Points, in no order, along strands that fork and pass close to each other.
Points whose rows are less than 95.9 apart are linked; no others are. Some points are linked to none.
Demun: [ 50  33   2  -6 -25 -23   6   7  26 -28  41  -1 -13  14  18  37  34   3
 -46  16  53 -20 -42  26  29   2  25  -3  -4]
Nere: [  3 -43 -18 -24  20 -56 -18   6 -20  19 -33  13  45  11   1 -28 -29 -13
  15 -19 -39 -22  40 -26 -42  12  29 -34  -9]
zaraf: [-40  10  -1 -12 -41  43  -6  46  21 -25 -10  32  20   2  15  14   8 -37
  19 -15  -2  -4  -2  36   5 -10 -77 -14   9]
Kulu: [  0 -43 -33 -36  30 -53 -31  -2 -38   9 -20   7  56   7  48 -21 -32 -19
  10   3  -5  -8  50  -4 -31   3  20 -35 -19]
Rafig: [ 11  28  44 -13   3 -13  -4  -8  -1   8  21  12 -30   0  -6  26  10 -38
 -19  11 -23 -39 -46 -19 -49  28  41 -20 -16]
luzim: [-38 -28 -36  61  35  34 -19  81  24 -15  -1 -50  13 -49  11  20  52  -3
 -11   5  17   6   0   4   4 -21 -23 -19  12]
Koz: [ -2  17   5 -24 -10 -16  33 -51  31  37 -24   7  -8   6  42  -6 -22 -27
  10 -42 -26   2 -21 -43  -2  14 -12  22 -28]
topil: [ 20  29   9  20  22  27  23 -52  22  52 -18   7 -28  -1 -13  -2 -31  11
  14  -6  -6  -1 -25  -3  29 -21  30  27  -4]
gaf: [ 45  11 -32  45  20  35  -6 -36  31  28  14  -5 -18  33  22  27 -14  40
 -21   2  31 -11  -6  26  43 -29  29  14  -6]
sirep: [-32  23   9 -27 -23  20   6 -16  22 -11  -2   0  -5  26  53  19   9 -12
  16 -47 -21 -20 -19  -5 -22   2 -41   1 -13]
zoseg: [-16  40  32 -11 -19  37  -4  12  16 -35  35  -8 -51 -12   9  26  42 -21
 -11  12  -6 -28 -41  15 -38  29   2  -3   4]
kud: [ 24  40  19   0 -12 -46  24 -14  20   2  22  13  -9  -2 -17  23 -22  -1
   2   2  32 -19 -55 -10  38  -8  40  44  25]
Fizap: [ 22 -27 -20 -40  10 -30   4   9 -31 -40 -30 -19  40 -38 -18  19   1 -15
  33 -49  22 -21  25  40  54 -18 -12   4  34]
salo: [ 25  41  -2   2  22  11  13 -59  24  41 -56  11 -36  19 -14 -16 -46   4
  20 -36  -7  12  -1   6  46 -26  -2  18 -11]
vum: [ 17 -27 -24  44  18  18 -13   1  -8  35 -16  33  40  20  -7  13 -29  36
 -38  28  36   8  37 -21  -2 -37  50 -10 -25]
pifi: [ 13 -17 -24  -2  43 -23   4 -85  -9  12 -17  16  -8  35  38  -6 -41 -18
  -5  18   2  21  48  14 -32   2 -30  18  18]
Vil: [ 15 -14   5 -36  -7 -38 -16  14 -60 -16  10  -3   7  -3 -38  -3 -14 -26
  -5  29 -21   0  35  49 -42  19  -9 -29  20]
sulo: [-10  -4  -1  47  36  56 -40   9  23  12  26  -5 -15  17 -11 -10 -17   6
 -36 -10 -21 -28  20   0 -32  -8  39   1  18]
Pulif: [ 25  27  31 -14  -2  25   1 -21   7   2  27   4 -42  -5 -14  30   7 -16
 -14   6 -19 -31 -38  24 -30  20   9  -1 -14]
zus: [-43   4 -22  32   0  42  -3  61  37   9 -44   2  51   1 -30 -18   3   8
  40 -14   5  14   0  43  26 -39 -37  -5   6]
keku: [-16 -32  -5  34  10   9 -24  56 -24 -37   9 -30  -7 -19 -14   6  12  -1
 -23  21 -33 -26  56  26 -50  -3   7 -42   0]
Solu: [  8  29  -4  12  -4   7  17  55 -37  22  -9 -36 -10 -38 -11   7  57  47
 -15  36  11  -4  -8  45  38  25 -11 -13  13]
Zivi: [-18  17   5 -34   4   0  19 -40   0  23 -46  29   1  22 -14 -20 -17   9
  40 -18 -11  18  21 -23   1  -7 -27  11  -2]
Lamef: [-22  40  18 -57  38  37  27   0  14  12 -25  -9 -22   0  12  -2 -20 -24
  45 -49 -16 -13 -30  12  -6   6 -16 -19  -5]
rokug: [-12  21 -18  -4  13  31 -20  11  24 -14  -8  -7   5  21  40  25  22  34
  -9 -26  15 -17 -21 -10   4 -11  18  -1 -34]
Fim: [ 41  38  34  -2 -27 -19  15 -27 -17 -26  31  22 -32   5 -44  27  26   5
 -36  54   7  10 -19  17 -10   8  -1  15   7]
Zar: [-18  -2  -1 -26   6   7  17 -31  16  31 -35   1  21  -2  37 -22 -24  -8
   2 -41  -7   2  17 -41 -23  -8 -13   5 -45]
seso: [-27 -10  -8 -14 -11 -44  32 -31  15  12 -22  31  33  -3  33 -15 -11   1
  -6 -15  32  18  -8 -93  30 -25  42  29 -30]
nas: [  3  -5  28 -43 -14 -34   8  19 -42 -10  24 -25  -9 -65 -10   2  28 -21
   5  -7 -21 -16 -20  24   7  31   9  -2  36]
Ler: [-10  26   8 -35   3  14   2 -22  24  29   0   2 -29  10  58   7   4 -12
   5 -35 -22 -23 -33 -22 -14   2   7   8 -24]
Kanu: [ 25   5  14  31  14  25   1  -1   9  42   4   7   1 -22 -35  -2 -15  24
 -18  10   1  -6 -26 -25 -12  13  64 -11 -25]
Bik: [ 19  35  -5 -25  15 -25  -4 -17  -7  12  15   9 -14   6  30  12 -33 -22
   5 -28  28 -26 -31   9  37 -30  54   4   7]
Tiz: [-14 -11 -14 -24  42  16  11  48  33 -17 -44 -52   3 -45   5  19  33   0
   2 -33  -5 -13   3   4  29 -11  -4  -7  -5]
mera: [ 31  23  -2  -4  10 -21   1  44  -9  -6  51 -46 -13  -8  30   0   7  -6
 -43  24  35 -28 -57  -9  26  30  68 -12  19]
dalav: [ -4   1 -38 -11  24 -38 -17 -74 -20  -6 -19  13  13  52  40  -6 -27  -7
   3  12  39  24  52   4   9 -10 -28  19  15]
mog: [ 23  14  38 -36  10 -36  -6 -31 -27  -9  18  28  -2   5 -27  17  -7 -44
  -2  19  -7  -4  -6   5 -26   8   5  -4   4]
tasak: [-17  28  -2 -23  32  40 -12  30  14  -6  -5 -43  -8 -23   0  -2  11  11
  13 -10   3  -5 -30   5  24   9  29 -34  -3]
vunif: [ -9 -28  -8  38 -25  23 -19  -4   2   7  21  33   2  25  30   3  -5  -9
 -31 -16 -27   1  36  -6 -44   3 -12   0   6]
gisi: [  8 -22  -1   1   4   3   5  24 -20   2 -58 -26  39 -61 -42   9  26  15
   0 -19  15  13  28  31  43  -4  -5  -1   7]
sok: [ 26  -9 -18  36  13  11  -4 -35  11  36  -1  19  15  11  -7  12  -6  49
 -25  25  61  13  28 -15  37 -38  41  20  -9]
noga: [-18  24 -30  31  -7  24 -16  37  25 -22 -16 -17  36  21 -13  20  15  29
  -2  -8  40  21   4  57  34 -41 -15  10 -10]
vozun: [-23 -59   1  21 -39 -22  32 -21  49 -22  45  -5  -8  25  19 -35 -18 -27
  29  23 -17  42 -16 -68 -23  -3  -5  27 -26]
lofa: [ -7 -26   4  39  27  12   8  42 -17  21 -57 -42  27 -62 -35 -12  19  33
   7   9  -8  11  18   6  27  20  19  -3  -8]
sivu: [ 12  -5  -6  22  18  17   7  20 -13  37 -22 -34  32 -55 -33 -17   5  33
 -17  -5  13   6   4   1  57  14  58  -7  -9]
bos: [  8 -16  41 -34  -3 -40   9   9 -56 -11  11 -14  -7 -55 -33  -3   7 -32
   4  22 -34 -17  26  33 -30  27  -8 -11  27]
tovu: [  3  36  15 -62  -5 -10   6  14  13  -5 -36   8  -3  -5 -49   2 -11  18
  27 -21  13  16 -20  26  39  -5 -19 -11 -13]
Rolo: [-21  -2   8 -11   0   5  30 -53  12 -10 -37  14  16  36  14 -36   1  13
  34  -1  15  30  35 -42  -2   1 -33  33 -12]
Meke: [ 14 -17  -3 -17  55  -1 -27  18 -33 -15  30 -15   6  -8  26  10 -10 -31
 -10   9 -12 -32  17  -8 -33  -4  44 -42 -22]
Punu: [ 17  -9  10  27 -12  29   0 -21  33  26 -18  45   3   6 -21   1  14  52
   1   3  18   9 -14 -63   1 -15  14  19 -33]
kigug: [-50 -16  -6 -12 -30   6  11  -1 -11 -31 -25  44  37  35   2 -31   2  -6
  35 -11   4  18  45  -5 -24  -1 -80   9  21]
nav: [-17 -33 -44  50   7  33 -59  14   4   9  15  17  44  39  25  10 -18  -1
 -31   9  23  -6  55  21 -25 -30   6 -14  15]
vizef: [-38 -37 -17  -8 -54 -20  11 -11  57 -29  10 -27 -14  44  39 -52  -9   3
  35 -16 -23  63  -6  -9  30 -23 -66  13   0]
Rori: [-35 -37 -20   0 -30   6  29 -32  44   2   0 -14  -4  36  27 -60  -9   6
  50 -33 -24  44  15 -42  23  -8 -48  34  -4]
vukuz: [ 29  20   8  14   9 -16 -16  39 -50   8  18 -28 -12 -36  21  -9  52  29
 -43  11   7 -28 -16   0  42  37  45 -16  36]
Rav: [ 15  37  14 -23 -29  -3  11  -2 -62 -24  17  -9 -19  -5 -34  -4  12   6
 -15  53  13  15  13  51  11  30 -29  12  24]
Keda: [ 40  40   7  -8   0 -30   9  25 -43  -1  17 -30  -8 -25   8 -24  -8  23
 -14   6  17  -1 -45  47  63   3  27   7  20]
ginib: [-19 -40  53  21  -6 -25  43 -63   8 -14 -14  43 -24  24   7 -32  23   2
  32  35 -34  26   4 -66 -30  18 -21  17  -4]
tusun: [-22  15  40  19   4  31  18  26 -30   4  -6  -6  -9 -44 -43 -17 -10   0
   9   6 -44  -6   1  20 -58  51 -28 -25  20]
reret: [-36 -31 -19  18  -6   6  13 -36  21  -3 -49  -5  44  37  -4 -55 -28  27
  19 -10  -3  27  52 -52 -17   5 -30  37   0]
tate: [ 31 -17  -1 -13  -4 -48 -16 -30 -20   6   2  26  19  23  46  16  -6 -15
 -38  -3  37 -14   6 -41 -11 -15  19   8 -28]
leza: [  0  14  22   2  27  20  28  -5 -22  29 -32   1   9 -33 -66 -43 -29   9
  23  10 -19   8   1  17  -1  22   4   9   7]
gado: [ 24  26  21   2  18 -21  -5  23 -20  13  38 -26 -26 -31   8  -9  26  13
 -37  12  -4 -23 -54 -16  10  37  76   2  32]
sigov: [ -5  -8  12 -43   6 -23  23   7 -20  23 -18  25  18 -16 -32 -12 -22  -4
  52 -19   9   3  -7 -22  28   1  26  -2  -7]
Valog: [ 18  42 -21  38  28  48 -21 -17  10  22  10 -34  -6  18 -10  11  -5  26
 -43  11  41   7   6  53  47 -25  19  17   2]
tiges: [ 16 -34   5 -12   1 -58  -3  22 -27  13   3  16  15 -27  11   3 -22 -19
  16 -22 -37 -35 -19 -55 -37  -2  71 -19 -29]
binov: [-10  17   1 -45 -26   2  -1  27  45  -3 -55  26  20   7  -4   2  19  62
  41 -26  22  13 -43 -35  38 -17   3 -17 -51]
vid: [ 11   6 -20 -14 -18 -33  24 -34  45  23  -8 -25 -49  29  64   0  -7  12
  15 -20 -24  20 -58 -18  18 -11  -7  23 -19]
sokid: [ 15  23 -25  -8  12  38 -32   0  18   1  11  -8  -3  33  64  37   2  17
 -27 -14  42 -21   4  17  31 -30   3 -15 -29]
zolov: [-17 -34 -13  16 -43 -21  22 -17  14 -16  66 -11 -14  53  40 -36  -9 -30
  17  30 -28  58 -15 -28 -13   4 -26  26   2]
nife: [ 33   2  15   7   0 -18  22 -38  17   6   2  39  -7   9 -23  14  25  24
   2  33  36   8 -12 -16  29 -16  16  11 -20]
kapo: [-22  -3  -9  17  61  16 -19  47 -19 -13  15 -54 -21 -45  -8   5  -4 -19
 -14   3 -49   6  20  -1 -33  12 -22 -40  19]
lutir: [ 20  -1  36 -13   3 -47 -12  16 -17  14  28   6   4 -13   3  15  -1 -38
  -4 -11 -29 -39 -44 -34 -32   7  77 -20  -8]
logom: [-36  29   9   4  -9  50  -8  39  36   4 -36  12   9  17 -27 -15 -18  13
  24 -39  -1  -5  -6  42  26 -18 -38  -2  -6]
dolop: [  8 -32 -24 -35   1 -52 -17 -28 -43  -1  -1  11  51  34  51  -3 -21 -15
 -22  -1  22   7  35 -28 -31 -15  26 -13 -31]
feso: [ -5 -10  -7  31  10  35 -22  -1  10  10  22  21  -6  12  12  16 -12  -6
 -18   2   1 -11  25 -10 -24 -26  18   4   4]
lupag: [ 15  51  23  -9   6 -34  26  -8 -13  20   1   9  -6 -34 -42  -7 -37  -7
   2  -4  16   3 -55   9  29  12  42  40  26]
Kod: [ 19  -9  -5 -10  -6 -36   8 -35  11   6  22   9   1  10  67  26   3 -30
 -56 -14   6  -4 -18 -59 -21  -7  30   5 -45]
Pamar: [ 35  25 -18  -7 -10  16 -28  17  25 -18  30 -20 -25  33  43  45  26  14
 -44  -1  46 -33 -32  26  34 -11  16 -12 -28]
Dafut: [ -5  -4  11  26 -33  12  -7  -5 -13 -23  25  38 -15  24 -66   2  13   9
 -26  40   5  14  37  18 -34   2 -26   9  28]
razo: [-41  18 -16 -34 -33  31  -4  18  14 -24  -2  24  15  27  33  37   4  -8
  29 -23  -8  -9 -16  17 -16  -7 -72  10 -16]
Zevis: [-33   5   9  30   9  66  -8  55  -1 -10   4 -14   5 -24 -25   8  11  -5
  12  -6  -3  -6   1  11 -15  23 -16 -25   7]
denov: [ 31  10  33  10  -7  -8  -6 -20 -14   9  19  32 -14  -9 -44  -2  -5 -15
 -15  28 -24 -17 -11 -20 -50  19  42 -23 -30]
sino: [-40   7 -21  36  53  40   5  56 -11  -5  -7 -53 -12 -71  13   6  16 -16
  -4  20 -23  13   8  30 -14   3 -34 -22  24]
Kas: [  0 -57   5 -25  16   8   6  36 -24 -42 -41 -16  36 -56  10  43  39 -23
 -11 -31  21 -18  33  33   7   2 -11 -18  -6]
mol: [ -9   2  23  45   9  32  10  -4 -20  15 -12  16  -9  -7 -80 -44 -30   8
   9  14 -30   7  34  22 -35  28  -9   8  14]
genit: [ 24   4 -44 -16  15 -22 -15 -40 -19  -7  10   6  21  59  46  14 -18  19
 -29   9  65  15  53  22  19 -31 -11  10   3]
Suned: [ 22  17  17 -38 -24 -43   9   5 -20 -15  16  14   4  -8 -36   6   9  -7
  22  22  44  10 -25  17  33  16  13  14  12]
Fuf: [ 10  -4   2 -39 -12   7   3  37 -30 -32  30 -38  19 -15  -6  36  35   4
  -8  34  35  -1  -2  36  13   9   3 -23  -5]
lizu: [ 61  42  31  -2 -12 -29   7 -30  -9  -2  46  12 -26  -9 -16  23  15 -15
 -41  44  18 -12 -50   3  16  21  27  28  22]
Deda: [-24 -27  -7  37  28 -22   8 -42  16  17 -52  20  36  29   0 -55 -37  25
   1 -13  -3  20  63 -44 -51  14  -5  24 -15]
Rabal: [-11 -30 -11  47 -23 -40  14 -51   3  -6  -5   9   4  43  -3 -59 -23 -16
  14   5 -51  -9  39 -43 -65  29 -42  -5  21]
sek: [ 39  39  53 -21 -30 -26  10 -18   5  -6  22  18 -18  -3 -36  37  14 -19
 -11  30   2 -11 -74 -19  -5  45  31  19   4]
fiza: [-18 -22 -36   8 -52 -16 -13 -19  18 -23  39  -7 -23  59  48 -27 -14  21
  15   0 -13  57   0  -3  49 -35 -59  12   1]
tar: [-19 -33  -3  36   6 -34  10 -50  27   5 -21  19  15  43   2 -48 -23  16
   7  10 -30  -7  48 -47 -77   2 -12   3  -9]
Viz: [-43   7 -46  41  29  19  -8  80  -4 -14   9 -51  -3 -47  15   9  39 -17
  -9  15   6  11  16  38  15 -15 -61  -7  29]
Popo: [ 28  21  20  15  11  -1   7  15  -2  33   7 -18  -1 -41 -27 -12 -16  14
 -13   6  16 -13 -52 -18  22  23  80  -3  18]
moge: [-12 -51  -9  11 -31 -30 -16 -44   2 -21  59  -4 -17  48  41 -20  -7 -33
   4  14 -25  36  23 -11 -29  17 -42  20  19]
gov: [ 19 -32  26  -7 -13 -38  10  12 -16  22 -25  31  25 -31 -65 -16   1  38
  25  18  10  16   5 -53   6  11  57 -13 -10]
Fupar: [  0  -2  25  -2 -16   1   6   5  19  24 -22  46  27 -19 -46   0  16  45
   8  16  17  14 -13 -64  13  -7  44  -8 -43]
tela: [  3   0 -33 -24 -13 -21   9 -48  29  -4  36 -39 -41  40  75  -5 -22 -13
   3 -30 -23  21 -25   2   7  -9 -20   3 -23]
Rono: [-24 -10 -27  39  12  44 -23  34  17   8 -29 -10  57   9 -12   3   3  10
  22 -14  25  17  19  15  20 -44  -6  -1 -10]
vub: [-32 -38 -18  22  46  37  -3  59  12 -12 -38 -46  21 -55  -7  21  39  13
   5 -10   5 -11  14  21   8 -13  -2 -14 -13]
zor: [ 12 -28 -14 -20  63  -4 -28  14 -33  -6  -2 -22   5 -25   7   8 -24 -16
  -4 -19  -2 -23  20  12  -8  -9  30 -36  22]
nok: [ 22  32   1 -14  27 -12 -10   8  -9 -11  41 -26 -19  16  35  17  -7 -20
 -27  -9  32 -26 -46   9  42  -2  59 -12  13]
nutef: [-40   9  26  29 -10  59  -3  27   6   5  11  17  -7 -17 -53 -10  -6  -6
   0  -5 -38 -10  -9  14 -33  15 -25 -10  19]
satug: [ 13  46   6 -15 -36  -9  14  29 -40 -34   5 -24  -1   1 -27  19  31  22
   0  43  35  17   6  69  33  -8 -46  -1   7]
tal: [  8 -54 -14   3  -7 -15   6  29 -34 -31 -33  -5  38 -41 -36  22  30  18
  -5  40  12  23  60  55 -16  19 -33   0  14]
mubis: [-15  -1   5 -41  25  -5  -2  34   5 -49 -30 -38  -7 -55  15  21  11 -25
  24 -40   1 -33 -20  25  34   1  -6 -25   6]
keleg: [ -8 -14 -20  20  39 -10 -16  28 -25 -30  -1 -53 -18 -50  -6  14  14 -30
 -37  12 -27 -22  67   1 -46   5  -7 -39  11]
ton: [-40  -2 -33  12 -47   8 -17  29  47 -29 -30  38  33  43  17   4  26  20
  -2 -38  -3  25  30   2  55 -48 -78   3   4]
Zasip: [-14 -51  15  15 -39 -13   5 -29   9   2  24  22 -16  37   3 -57   1 -24
  10  -5 -58   6  27 -48 -46  28 -61   1  27]
tuz: [-22  36  38  20 -35  23   3  33  -6  -7  26 -10 -36 -16 -22   9  42   6
 -35  28 -24 -24 -43   0 -45  59  11  -3   5]
vemu: [ 15  32  29 -13   3   6  11  -8 -49  10  17  -8 -14 -18 -25 -16 -13 -19
 -12  45  -5  12   9  57 -18  30   0  -5  24]
pusum: [ 29   9 -24  -1   3 -29   5 -48  31  46  17  -2 -63  23  56  24 -21   9
  17   9  -4  -1 -56 -10  32 -10  17   6 -18]
Zedo: [-15  10   0  34   3  62 -34  20  41  -3  41  -2 -40  -5   4  18   9 -12
 -19  -9 -11 -23 -20  -3 -13   8  -4  -8  43]
kade: [-29 -24  -1  16 -26  41  -8  45   2  16 -18  48  53   9  -4 -34  -7 -38
  -3   1 -11  -8  28   0 -20  -8 -89 -26  29]
Daka: [-11 -10  10 -16   5  -2  -3   1 -36  -7 -12   8  14  -2 -42 -22 -32 -25
  28  20 -21 -15  35  36 -63  20  -5 -20  19]
did: [-29  31  -2 -20  22  20  -2  57  17 -25  -2 -73 -19 -34  13  21  22  -5
   4   9  12 -18 -45  11  13   6 -20 -33  -3]
vaso: [ 14 -15 -10  21   8 -30  20 -47   6  36  23  10 -38  40  21  -9 -14   6
  18  18 -33  39   0 -30  -2  -8 -22  28   1]
Bero: [ -3 -16 -16  48 -36   4 -48  -3 -16   4  21  47   4  51 -22  -7 -15 -13
 -11   8 -23 -21  51   2 -52   4  -6 -10  22]
mig: [ 13 -22  -6  -5 -25 -26  -4 -48  -8 -13  41  -4 -22  35  53   9  -5 -28
 -21  15 -37  15   8 -16 -59  11 -31  17  -9]
pir: [ 17  41  -2 -15   3 -53  15  -2  -8  -3  10  39  10   4  15   5 -25   0
  22 -28  27  -6 -55 -13  30 -31  50  28  -2]
Sirop: [ -3 -28  24   4  -5 -36  40 -57  -3   1   2  17 -42  29  25 -17   2 -10
  36  35 -30  43 -17 -42  12  11 -23  24 -15]
kozal: [-35  21   8 -66  17   5   7  38  24 -10 -30 -26 -20 -27  20   9 -11 -12
  33 -37 -18 -34 -41   7  12  14 -23 -32 -10]
Pag: [ 16  26   0   6  12  11  10 -48  46  55   2   1 -65  20  17   9 -14  30
  14  -5 -28  -8 -52  -5  28 -16  18  24  -1]
lom: [-11  22   0 -31  -3  22   6  10  11  -3 -25  23   1  19 -12  10   5  23
  18 -20   8   1   2  27  13 -23 -19  -7 -20]
Belu: [-18  15  10  81  11  72 -37  22  29  16  32  -3 -27 -15 -28 -18  -1 -12
 -38  -1 -20 -17   3  -2 -15   5  17  -9  40]
kovi: [ 15   9 -17 -45 -18   2  -9  18 -25 -36  36  10  23  16  14  43  39   1
 -10  19  40  -7   1  29  -7  -7 -21 -14 -14]
tezup: [-31 -28 -36   0 -65   3 -10 -10  30 -33  -5  19  14  31  34  -2  31  11
   6 -18  -1  30  21 -34  16  -4 -81  29   0]
zun: [ 43  16 -25  30  15   3  -6 -17  36  35  -7  14   8   9  17  22  -9  33
 -48   6  66 -11  -9  -2  54 -31  51   6 -16]
figeb: [ 15 -53   4 -20  16 -35  -8  13 -16  27 -33  10  39 -30 -13 -26 -18  -7
  27 -25 -27 -33  26 -51 -25   2  64 -32 -29]
dute: [ 29  14 -24  -5   9  25 -16 -29  -8   3  21   6   6  47  33  24  -4  10
 -15  -1  45   1  24  24   4 -35  11   0 -21]
biti: [ 42  17  38 -23 -10 -29   3  -5 -56   1  49   3  -5 -13 -23   9  -4 -35
 -12  27  -5  -2 -15  37  -2  17  18   8  10]
Bemo: [ 20 -15 -15  62  25  18 -37   0  -7  26  13  24  18  25   3  13 -15  31
 -36   8  14 -18  37 -20 -42 -28  36   4 -29]
naz: [ 16 -25   3   2  12 -20 -35  13 -16 -20  34   9  15  16  17  13   5 -11
 -36  23  -5 -38  16 -16 -52 -10  49 -58 -54]
bedi: [ 56  29  16  10 -11   9  -8 -13  12   2  39 -27 -36   2  10  16  35  12
 -46  38  30  -5 -54  17   9  22  30  10   5]
zepir: [ 13 -39  15 -27  -8 -18  16   4 -24   4 -21  16  26 -41 -57  -3  12  25
  35 -12  -1  11   9 -17  13   3  12   3  -6]
rura: [ -7 -21 -19 -19   5 -23   8 -27   5  23 -28   7  44   8  40 -25 -20  13
  -8 -30  17  17   8 -63  -5  -5  33  13 -50]
fala: [ 25   7  34 -13 -14 -50   1  -2 -26   4  -8  31  -9  -4 -71 -11  -8 -28
  -2  30 -13   4   7  -6 -30  13  28 -12  -3]
dod: [ 10  36  41  -4   6 -13  20 -44 -11  19   4  32 -21 -19 -66  -8 -21 -21
   9  23  -6  15 -34   4  -1  23  19  33  24]
forat: [-48 -18 -20   7 -68   1 -10  14  50 -38   0  32   1  33  19  15  63  27
   5 -26  10  20  21 -26  49 -19 -52 -12  -7]
pano: [ 27  11 -10  11  43   8  -3  18 -25  14  -8 -46  21 -44 -12 -13 -18  11
  -4 -21  17   1 -10  19  69  -6  55  -5  26]
Gav: [-10   6  -7 -14 -13   7  -2  18 -29 -27 -13  13  19   0 -56  14  16  11
  17  41  27  24  41  33  -6 -14 -24  13  20]
Fidi: [-18   8 -10  31  26  55 -32  24  41   0  28  -5 -46  10  35  13   2   4
 -18 -27 -12 -50 -40 -46 -33  10  22 -12  10]
Gamot: [ 34  44  28 -20 -13 -38   3  15 -53  -3  46 -24   5 -13   0  -4  -3 -12
 -28  34  15   9 -27  49  38  13  17  12  38]
gemuz: [-11  35 -27  59  17  47 -16  20  13   2 -15 -34   9   5  -9   5  -3   4
 -21   9  26  15  -1  64  33 -32  -5   5   0]
Lavon: [ -9  -9  25  14  -6  21  33  32 -26  -8 -28  -6  -4  -9 -59 -29 -11  -1
  14  22 -42  11  35  40 -53  31 -12 -26  18]
Balil: [-47 -25 -13 -28 -20   9  16  48 -21 -33 -26  37  43   8 -11   6   4 -12
  53   8 -11  15  23  17 -25  -8 -77  -8   5]
vog: [  3 -10 -12  -8  50  26 -19  33  19   3 -16 -39  22 -41  15  -2   6  15
   4 -24  16 -15 -25 -23  38 -14  44 -32 -19]
ripi: [ 36  -6   8 -11  -9 -21   5  46 -49  -1  34 -40   6 -23   7  18  43  20
 -42  21  33 -10  -2  19  31  25  21 -14  14]
mon: [-45 -16 -21 -10 -58   6   0  69  10 -44 -21  26  31  -2   3  25  26 -10
  54 -11   0  11   6  32  -7 -20 -85   0 -12]
Belos: [ -1 -10   4  54 -17  26 -31  18  -3  -6  20  31   6  19 -58  -9  -5   2
 -23  28 -19   2  41  13 -42 -15   9   2  16]
sagud: [ -4  37  13 -34  36 -13  28 -54   6  34 -45  35  -7   9 -26 -38 -48 -13
  46 -29   6  11   0  -1  31 -18  -8  22   2]
Ketus: [ 25  35  47 -22 -12 -21  18 -47  16   1   5  31 -38  -6 -40  22  24  -6
  16  34  -3   9 -48 -20  16  23   5  36  10]
Naku: [ 16  42 -10  15   9 -30  10  23 -14  19   5 -37  23 -27  -6 -13 -23  30
   1 -31  27   2 -30  43  69 -19  56   6  24]
kovef: [-29  65  25 -40  15  34  11  -5  26  -2 -19 -21 -42 -12 -17  -3 -16 -29
  20 -24 -27 -20 -42  29   3  26 -18 -14  18]
Dis: [ -7 -30 -32  20  -9  22 -22 -21  -3  10  10  24   0  41  16 -13 -14 -30
  11  -8 -17  15  51  22   2  -2 -57  25  47]
rikav: [-19 -41  18  26 -30 -14  32 -49  -8  -4   9  40 -25  34  -5 -29  14  11
  32  17 -40  20  24 -33 -28   6 -56  15  25]
Gev: [ -6 -32  -7  -7  53  15  -7  24 -11   9 -24 -19  11 -44   6   3 -20 -13
  16 -33  -5 -14  16 -17  20  -7  43 -20  -3]
dume: [ 12 -29  -1  39 -10 -25 -11 -36  19  23   5  44 -12  30   8  17  10  19
 -29  23   6   4  26 -58 -14 -18  15   1 -28]
Pemo: [ -6  60  19 -42 -15   9   6  -8  33 -13 -34 -10 -28   0 -33  -5 -16   7
  25 -24  -2  -9 -47  47  14  13 -28  15  -8]
sar: [-26 -48  -7   5  -7   5  51 -33  49 -19  10 -23  -9  24  22 -36 -24  -1
  36   1  -9  49   9 -60  -6  -5 -18  32 -19]
San: [ -1 -47   7 -45   1 -20  -1  20 -31 -38 -35   5  43 -53 -11  26  17 -30
  27 -61  15 -32  31   3  11  -5   5  -7  13]
kop: [ -2 -15 -17  12  -6  -1  -7 -32  22   8  32 -13   6  15  82   8  -5  -8
 -48 -17 -17  -6  -1 -58 -47   0   8  13 -44]
vibi: [  1 -19 -31  19  15  -4   7 -75   4  21   6  -1 -22  40  38 -26 -35 -19
  19  -2 -25  22   9  -2 -34   9 -20  32   8]
nur: [ 20   4  40  -8 -20 -32   4  11 -52  -7   9 -19 -19 -73 -16  12  48  14
 -19  16 -35 -29 -12  15   1  49   9 -26  35]
Kikos: [ -1 -21  11 -10 -10  -5 -20 -27  -2  -5  30   6 -18  21  72  17  10 -25
 -38 -33 -31  -9   9 -17 -60   4 -21   3 -24]
Poz: [ 11   6  18  45  -2  51  15 -12  44  37  -9  34  -9  -8 -45  -6  -2  49
   1   1   2  -6 -27 -38 -25  17  23   8 -18]
Rozok: [  6  14   2 -25  25  12   9  -9 -20  31 -24 -10   7 -23 -40 -26 -37  -2
  39 -12  12   0  -1  15  28 -10  19  11  11]
golo: [ -3 -14 -16 -44  -4 -16   8  21 -10 -25 -45 -33  31 -56 -23  18  11   6
  19 -22  17   0  19  48  53 -13 -23 -16  -4]
kes: [-39  35 -12  19   4  49 -21  59  10 -16  13 -37 -12 -21   4  13  13  -7
   3   2  11  -6 -31  31   0   3 -19  -3  19]
tufe: [ -9 -52 -12  11   8   7   7  38 -20 -29 -44 -13  40 -46 -26  30  22 -10
  13  -4  -1   5  55  43 -17   1 -26 -17  -3]
bib: [  9  29  -8 -26   0  19  -9  -9  36  10 -18  -1 -35  19  30  22  13  16
  -3 -35  14 -34 -51  -8  25  11  24   7 -25]
Fugo: [-35 -42  -5  -6 -45   9   3 -15  15 -12   0  28  14  32  14 -30  11  -3
   7 -13 -14  24  40 -36   3  -8 -66  17  35]
taref: [ -1  -8 -45   0 -22 -18  -3 -30  14  -2  24 -30 -34  48  56 -22 -29   0
  24  -6 -21  44  -1  27  16 -28 -46  22   0]
vuze: [ 26   1   7  13  -8  -3  -3 -30  -3 -15  37  25 -24  19 -25  28  14  -9
 -27  51   8  18  23   9 -18   3 -17  36  13]

A fork is a point with three links, a tip a point with one. Leave the first point through the second and follow the links. Name the first fork or tip that comes.
Meke; zor: Lavon
zus; logom: keku
kapo; sino: feso
topil; Pag: Rafig
Rori; vizef: sokid
Ler; sirep: ton
lizu; sek: gado
tal; tufe: biti

Follow the links from the first point to the second, and from the first to the third. Name the last point that the two ways share.
Zivi; sirep; pir: sokid
did; nas; sokid: Lavon
Bemo; mol; Demun: lizu
Fugo; gov; gemuz: lizu
Zedo; Balil; Viz: feso
Punu; genit; Zar: sokid
Lamef; Fidi; bedi: feso

A fork is a point with three links. Follow the links from the first point to the second and name the forks in between, in order.
razo; Pag: Ler sokid
Meke; lupag: Lavon gado
gado; tovu: lizu feso
denov; Kod: Rafig
Ler; sulo: sokid lizu feso
gemuz; Fupar: feso lizu gado
kovef; bib: feso lizu sokid
sino; Belu: feso
Gev; Fim: Lavon gado lizu
Rolo; kud: sokid lizu

Name the points in between on the shortest way along the links from the first point to the second, in order.
fiza; lizu: taref tela vid pusum Pag topil salo sagud Zivi Rolo reret Deda tar Rabal Zasip rikav ginib Sirop vaso vibi pifi dalav genit dute sokid Pamar Demun bedi
rura; Valog: Zar Koz Ler bib rokug sokid Pamar Demun bedi lizu Fim vuze Dafut Belos Bero vunif feso Bemo vum sok zun gaf
Kanu; seso: Popo gado mera nok Bik pir kud lupag dod Ketus sek lizu bedi Demun Pamar sokid rokug bib Ler Koz Zar rura
sino; tovu: Viz luzim vub Tiz mubis kozal Lamef kovef Pemo
moge; Pulif: mig Kikos kop Kod tate dolop Kulu Nere figeb tiges lutir Rafig
